Each row is a point on a tangle of strands that fork and nearly touch. The rows are in no order.
Points whose rows are less than 54.9 apart are linked; no others are. Some points are linked to none.
rar: [  7  -8 -27 -14 -11  -2 -19  25  -1 -23 -16  -9  11  -1  24   7  -3 -21
   5   8   6 -16   5 -10]
vuvo: [  1   8  14 -10  -3   2  30 -17  21  10  40   2 -10 -17 -14  12  12  42
 -11  13  -7 -16 -14  -3]
lifu: [-21   1  17  12   2 -13  12 -27   2   8  41  22  10  -3   2 -18  28   8
 -18  10 -12  -5 -12  -3]
sekit: [ 20 -13 -10  -8  -7 -14 -38   3  -1 -15 -25 -15  15  27  17  14  12 -14
  -6  20  23 -19  34   3]
Gef: [  9 -19  33 -16  23 -11  13 -36   7  12  48   1  -6  23   5 -17   8   4
  17   5   5 -10   4 -36]
tino: [-10  -8 -19  19  15  19   2  34 -17 -19  -5 -12 -14  10 -28  30 -15  10
   5  -6   2   0   2 -24]
murim: [ -9  -3  24   7   8 -21   4 -19  -5 -10   2  19  13 -19  20 -38  15  -9
 -11 -17  -2  11   8  30]
masul: [  5  -5  -5   5  -3 -26 -12   6  -3  -5 -31 -27  -4   6  12   2   9 -33
 -12  10   9 -15  20  12]
lobez: [  0   5  -5   6  13  13 -35 -20  -7   3 -10  -8  -4  21  -4  34  27  -6
 -10   8  14  -9  27 -10]
vero: [-24  -7  -8   9  -7   3  16  33  -2  -7 -13  -4   1  10   3  -3 -20 -11
 -25  10  19 -10 -11  -3]
gilut: [ -1  -2 -26 -12  -1  -4 -18  -5  -1 -16 -14  -6   1  -3  39  -2  14 -18
  -9  20   9 -19  21  -8]
Tivu: [ -4   2  -4   6 -32  -5  -1  22   8   7 -33 -10   8   7   7  -1 -22 -17
   0   2   2  10  -9   6]
nes: [-20  20   7   6   8  -5  25 -11  26  12  10  11 -10   2 -22   8   9  23
  -8  32  -1   3  -2  -9]
pozun: [ 10   7  25 -16   1  -7  12 -26  15  11  23  15  16  -8  18 -18  -3  23
 -14 -22   5   6  -4  -3]
bol: [ -6  16 -20   4  16  18   6   3   2   8  10  12 -22   3  -5   8   6  34
  -7  22  -8   3  -3 -15]
lir: [ 13   7 -12   6 -25   3 -19  30  11   7 -27 -11   5  15  -5  15 -11  -1
  10   8 -11  11  -6  -1]
tubu: [ -9  -8   1 -13 -18 -12  23  15 -24   4  13   1  -1  23  16 -15 -22   1
  -9  -1  27 -15 -23 -31]
rog: [-18  -7 -15  17  23   2  -1   3  -7  -9  -2  -8 -11   0 -14  12  22 -17
 -17  13   4 -14   6   1]
bor: [ -6  -9  24 -25   1  -8  21 -43   1  23  52   7  -6   6   8 -10   5  13
   4  -5  10 -16   1 -35]
leban: [-34  17  -4   3  -7  -4  34 -10   7   4  19  10 -13  29 -16  10  -2  30
  -6  30  18  -9  -5  -8]
tapip: [ 26  -9   2 -18 -11  -2 -21  -4 -18 -17  -8 -27   2 -13   0  -1  12 -37
  16  -9  -7  -5   9  32]
somi: [-15  -5  26  -2   0  -8  20 -17  15   8  52  12  15 -11   1  -2  20  35
 -20   2  -3 -12 -15  -1]
kez: [ 21  13  12   1  11  -2 -13   2  13  -6 -17  -7  13   5 -16  -2   9  -6
  11 -20 -13   9  20  34]
tomi: [ 26   1   6   1 -11   9  -7  11  14  -4  -2 -12  10 -20  -4  -3  -2  -2
  -1 -17 -15   5 -18  31]
libag: [  2  -6 -17   6   2   3   1  16   2 -11 -11  -8  -3 -24 -10   4  -4 -25
   2   4   0  -3 -21  -4]
rep: [  2   4  15 -13 -27   1   7   0  -7  -7 -26  -9  -2 -13   6 -24  -6 -39
   8   3  -1  16   1  35]
Vub: [  4   2 -18  13  19  22   8  20 -10  -4   6  -4 -26   1 -24  19  -5  27
   4   3 -11   6  -5 -14]
meri: [ 17   9   5   9  18   2  -5  13  13  -4  21   1  -1 -16 -15  11  16  32
  -7   0 -23  -1  -6   3]
Zore: [ 22  24  -1  -8   9   8 -20 -11   1  -2 -10 -25   1   1 -13  31  14 -12
   3 -16   8  -5  13 -16]
mizez: [ -5   1   3  10  18  14   5 -13 -11   5   7  24  -4 -12   8 -28  -2  10
 -13 -16  -2  16 -11  23]
lepi: [ 27   1  -5  -5   0  -5 -14   5  -7 -14  -2 -28   4 -22 -13   7  11 -27
   5 -23  -8 -14  -4   9]
vebel: [  6  10  16  -7  17   7  -2   4  16 -13  -6  -3  16  -9   4 -12   0  13
  -2 -33  -7  11  16  43]
rika: [ 10  -7   3  -3  20   1 -23 -14   1 -21   0  -2   4 -26   5  -6  20 -19
   1 -12  -5  -3  19  31]
teb: [-17 -16 -13  14  -7  17  21  30  -8   5 -13  -8 -12   2 -11  10 -33   5
 -11  -5   7   5 -20  -6]
raro: [ -8  -6  13   5  21 -10   0 -11  11  -7   5  -1   6 -31  10 -17  17  -9
 -19 -18 -10  -9  17  29]
Zato: [-11   8   9 -10  -2  -8  10 -39  -5  19  32  12   0  -3  25 -25  10   4
  -6  -1   0  -1  -1 -33]
likop: [  0   1  12  -3   1 -19  -4 -24   2  -6 -19  13   8 -10  17 -32  18 -17
   6   5  -7  12  26  35]
rezem: [ 11  18  -2  -6  -6 -11  25   1   8  23  22   1  -5  -1 -11   4   6  31
  -6  10 -10 -13 -23  -9]
Baful: [  5  14  15  -7  13  -3   4  -9  29   7   4   6  15 -13   6 -11  -1  23
 -10 -21  -5   5   7  16]
Vami: [ 21  29 -13 -12   3  -4  -5  -2  17   6 -19 -22   3   2   1   6   0 -11
   2  -6   0  -4  17  -6]
gasig: [-12 -10  -8   3 -35 -16   5  19 -12  15   3  20  13  11  14   2 -36  10
  22  -4  -8   7 -21 -25]
fevu: [-15  -4  15   8  14  13  32 -28  -6  20  32  21 -15  10 -19  -6   5  36
 -15   4   9   4 -16   2]
ved: [  9 -19  10   8   7  22   7  20   4  -6   2   9  -4 -27 -21   6 -29  36
  14 -23 -14  23 -15  18]
zezi: [-19  -7 -16   3   7   2   4  24  -2 -23  -4 -12  -1   9   0   8   3 -16
 -28  16  16 -29   5  -4]
gufi: [  3   9   3   2 -10 -25  16  -1  -1  15  -2  10   8  12   9 -20  -2  -2
  -1   4   3   5 -17 -17]
vup: [ -9 -10 -14  19   2  27 -19  26 -15 -14 -18  -3  -8   8 -20  29 -29   8
  23 -13  -9  19   5  -8]
Leto: [-18  16 -11 -11   5   6   2 -27  -2  16   8  11  -7 -10  31 -19   6   0
 -14  -2   2   2  13 -17]
zavu: [-21   3  13   3   5  -4  40 -21  -9  19  26  10 -11  36 -17  -4  -2  22
  -5  13  18  -5 -17 -10]
nevim: [ -5  10 -15 -12  -3 -10  -4 -24   5  -2 -12  11   5 -13  34 -20  13 -14
  -4  16  -4   3  11  -8]
Migo: [ 28 -18  41 -12  -9  -4   6  -2   5   9  16  26  15   8   1  -9 -13  32
  20 -19  10  15 -29  -4]
Kuneg: [-24  -6   1  -4 -44 -11  -1   7 -16   8 -10  11  13  15  21  -7 -42 -12
  26 -10  -7  17  -9  -3]
kude: [ 20  -9   6  10  -4  27  -6  19  -2  -8   1 -14  -8 -20 -25  23 -23  14
  19 -25 -17  16 -15   8]
Memon: [ 11  19   1   9  12  13 -14   3  -6 -10  -9 -13  -7  10 -29  35  14   7
   0   1  10   5   6 -21]
meneg: [ 27   9  16  -8   8  -4 -23 -28  -9 -11  -9 -12  18  -5 -24  24  24 -14
   9 -26  14  -1  18   4]
pebub: [ -2 -11  20  -9  12 -13  16 -24  -9   9  36  -4 -13  38   8 -15  -1  -8
   5  16  18  -8 -11 -38]
tobe: [-19  -3 -18   5  -5  -5   3  47  -5  -5 -13  16   8  23   7  -2 -28  10
   2  -5   0 -10  13  -9]
bipuz: [-11  14 -16  -5  28  14   4 -17   6   8  -2  -2 -15 -15   8  -6   1  -3
  -9  -9  -1   1  19  -5]
Pono: [ 19  -2  39  -9  -8 -17   8 -12   7   0  14  13  25   4  13 -27  -3   7
   5 -19   8  16 -20   3]
lator: [  7   0  -8   5  12  -7 -32 -23   4   6  -9 -14   2   3   1  14  29 -15
  -2   5  -5  -9  36   2]
lus: [ -3 -15   2  12  -1  20  14   7  -5   8  -4  13  -4 -19 -15 -15 -27  11
  12 -25 -12  24 -17  29]
tada: [ 13   3  -8   7  14  28 -21  -6   2  -7  -9  -3  -7  -9  -2   7  11  -6
  -2  -1  -2   8  -2  10]
Tife: [-25 -16 -11   4 -25  -5   3  42  -2  -1   2  25  12  13  13   7 -47  20
  10  -5  -1  -9  -1 -24]
dupus: [-12  -7   0  21  19 -10   3  -5   1   0  -3  -3  -2 -16  -5 -12  16 -20
 -23   2  -5  -8   1  18]
tud: [  4 -17 -18  -3 -23   1 -27  16  -9 -16 -20 -16   5  -3   4  13  -5 -31
  25   6  -6  -4   2   9]
nozup: [ 26   2  31  -9   6   7 -28  -9   0 -20  -8 -10  21   1 -25  17  20  -9
  15 -20   6   8  18  33]
tili: [ 22 -22  28  -8   3   2   9 -14  -6  13  24  22  -3  12  -2  -8  -7  14
  17   0  15   6 -32 -25]
Silif: [ -8   3  -3   4   2   9  16  -1 -22  11 -12  11 -11  -1   1 -31 -22  -1
   4 -22   0  22  -9  23]
sigur: [ -7   0   3  19  20  11  20  -5  -5  15   7  25  -9   5 -13 -14  -3  31
 -14  -1  -1  18 -12   5]
kod: [  4  -1  -1  15  19 -10 -15  -4  22  -8 -11   9   7 -18  -9   6  29 -13
   2  24  -8   2  10   4]
lizis: [  4 -17   6  -5  -3   3  20  -1  -6  12  20  25  -5 -13  -4  -6  -9  22
   5   5  10   9 -41 -16]
Zizu: [ 18 -19 -10   3   5 -20 -37 -19 -16  -6 -11 -18   6  12   0  14  22 -22
   5  12  20 -10  23   6]
Kofa: [  2 -13  -9   5  -3   6  11  14  -1  -1  12   9  -8 -30  -7   0 -10   4
   0   5  -5   0 -35  -5]
tamez: [ -7  11 -15   9   3 -15   1   0  11   0  -1  13   6  -5   3   1  24  -3
  -7  34  -8  -6  -2 -11]
ket: [ -8  -8 -18   5  -4  13   7  32  -3  -1   3   5 -25  -2 -13  19 -23  35
   6  17  -4   3 -17 -21]
Mozi: [  1   0   2   0 -27 -17  -1  11  -7  -4 -34 -18  -2   0  15 -14  -4 -33
  -8   5   5   1  -2  19]
pagel: [ -6   6 -22   5  12  24 -14  17   0 -13   1   4 -14  11   6  21   9  18
 -13  28   4  -6  -1 -18]
faf: [ -3  23 -16  -9  -8 -10  23   5  13   7  15 -13  -9   6  -6  17   8  14
 -15  24  -3 -23 -13 -16]
Likap: [-21   3  -1   5  -4 -21   8 -23   8  11  19   9   9 -14  13 -11  31  -7
 -15  21 -15 -11   7 -14]
Fovo: [ 16  15  12 -22 -11 -10   8   1   6 -11  -4   3  17 -16  10 -27  -1  -8
  18 -13 -16   9   5  29]
bugak: [  9  22 -22  -7  -4  -8  -1   8  12   6  -2 -21  -1   8   6  14  10   0
  -9  10  -8 -21   5 -21]
kozi: [-24   5   3   4  -8  -5  -3 -20  20  32  -4 -12  -1  -7   9  -6  27  -9
 -23   5 -13  -6  37  -6]
zuta: [  2 -22  15  -7  -8 -13  16   0 -15   7  23   3  -2  37   7  -9 -15  -6
  12  11  23  -5 -26 -42]
nepok: [-16  -5   2  -2 -30   8  11   3 -21  11 -10  10   0   2   6 -20 -36 -12
  26 -19 -10  26 -13  17]
varun: [ -5   4 -14   1   6  19 -26   3   2 -16  -2  -7  -2  19   5  34  23   0
 -19  28  15 -17  14 -16]
mor: [  9 -11  -5   1 -16   7 -14  15  -3 -17  -5 -22   2 -24 -14  17 -11 -32
  23 -14 -10  -1 -13   7]
Bivik: [-11   1 -21  -2  -3  -5 -14  31  -7 -12 -28   6   7  21  11  -5 -11 -11
  16  -4   1  -3  28  10]
kuvu: [-23 -11 -13  19 -11  17   3  31   0   0 -15  -5  -9   6 -11  25 -51  15
   6 -10  -9   9  -3 -11]
vegug: [-11  18 -17   1  13   5   9   0   4   5 -20   1 -11   7   7  -9 -11  -3
 -12  -1  15   3   8  -5]
mebes: [  2  -2   6 -18 -30  25  -5   5   3  -2 -16  -3   2 -10   1  -6 -14 -25
  19   6 -18  20  -4  37]
lufe: [ -8  14 -16  -3  16  -1 -11   2  -3  -1 -32  -2  -8  17  10  -8  -1 -14
   0  -3   5   2  36  10]
Zofor: [ 21 -17   9 -12   9 -18 -28 -25 -15 -15  -2 -19   0 -14   4  -1  22 -28
  14  -8   0  -9  34  31]
gumud: [ 24  10   4  12  -6  15 -25  14  -1  -2 -22 -13   0   8 -27  25   2  -3
  13  -5  -6  18  -2   0]

A fork is a point with three links. Follow the links from the first point to the second and name the forks in between, in order.
vegug; Zizu | Leto, mor, raro, Vub
lufe; libag | Leto, mor
Leto; bol | mor, raro, Vub
somi; tubu | Zore, mor, Leto

A fork is a point with three links, a tip a point with one. Leave the first point through the second and follow the links. Name the first fork or tip that comes.
tamez; Likap | Zore
nozup; kez | mor
Vami; bugak | kod
nepok; Kuneg | Leto

Follow the links from the first point to the second, and from the first to the third. Name the last point that the two ways share.
Leto; lifu; kuvu | mor
tubu; Kuneg; tino | Leto
pebub; somi; likop | mor
gumud; kod; Vub | Zore
sekit; Bivik; bor | Leto
zuta; sekit; likop | raro
lifu; gilut; rep | Zore
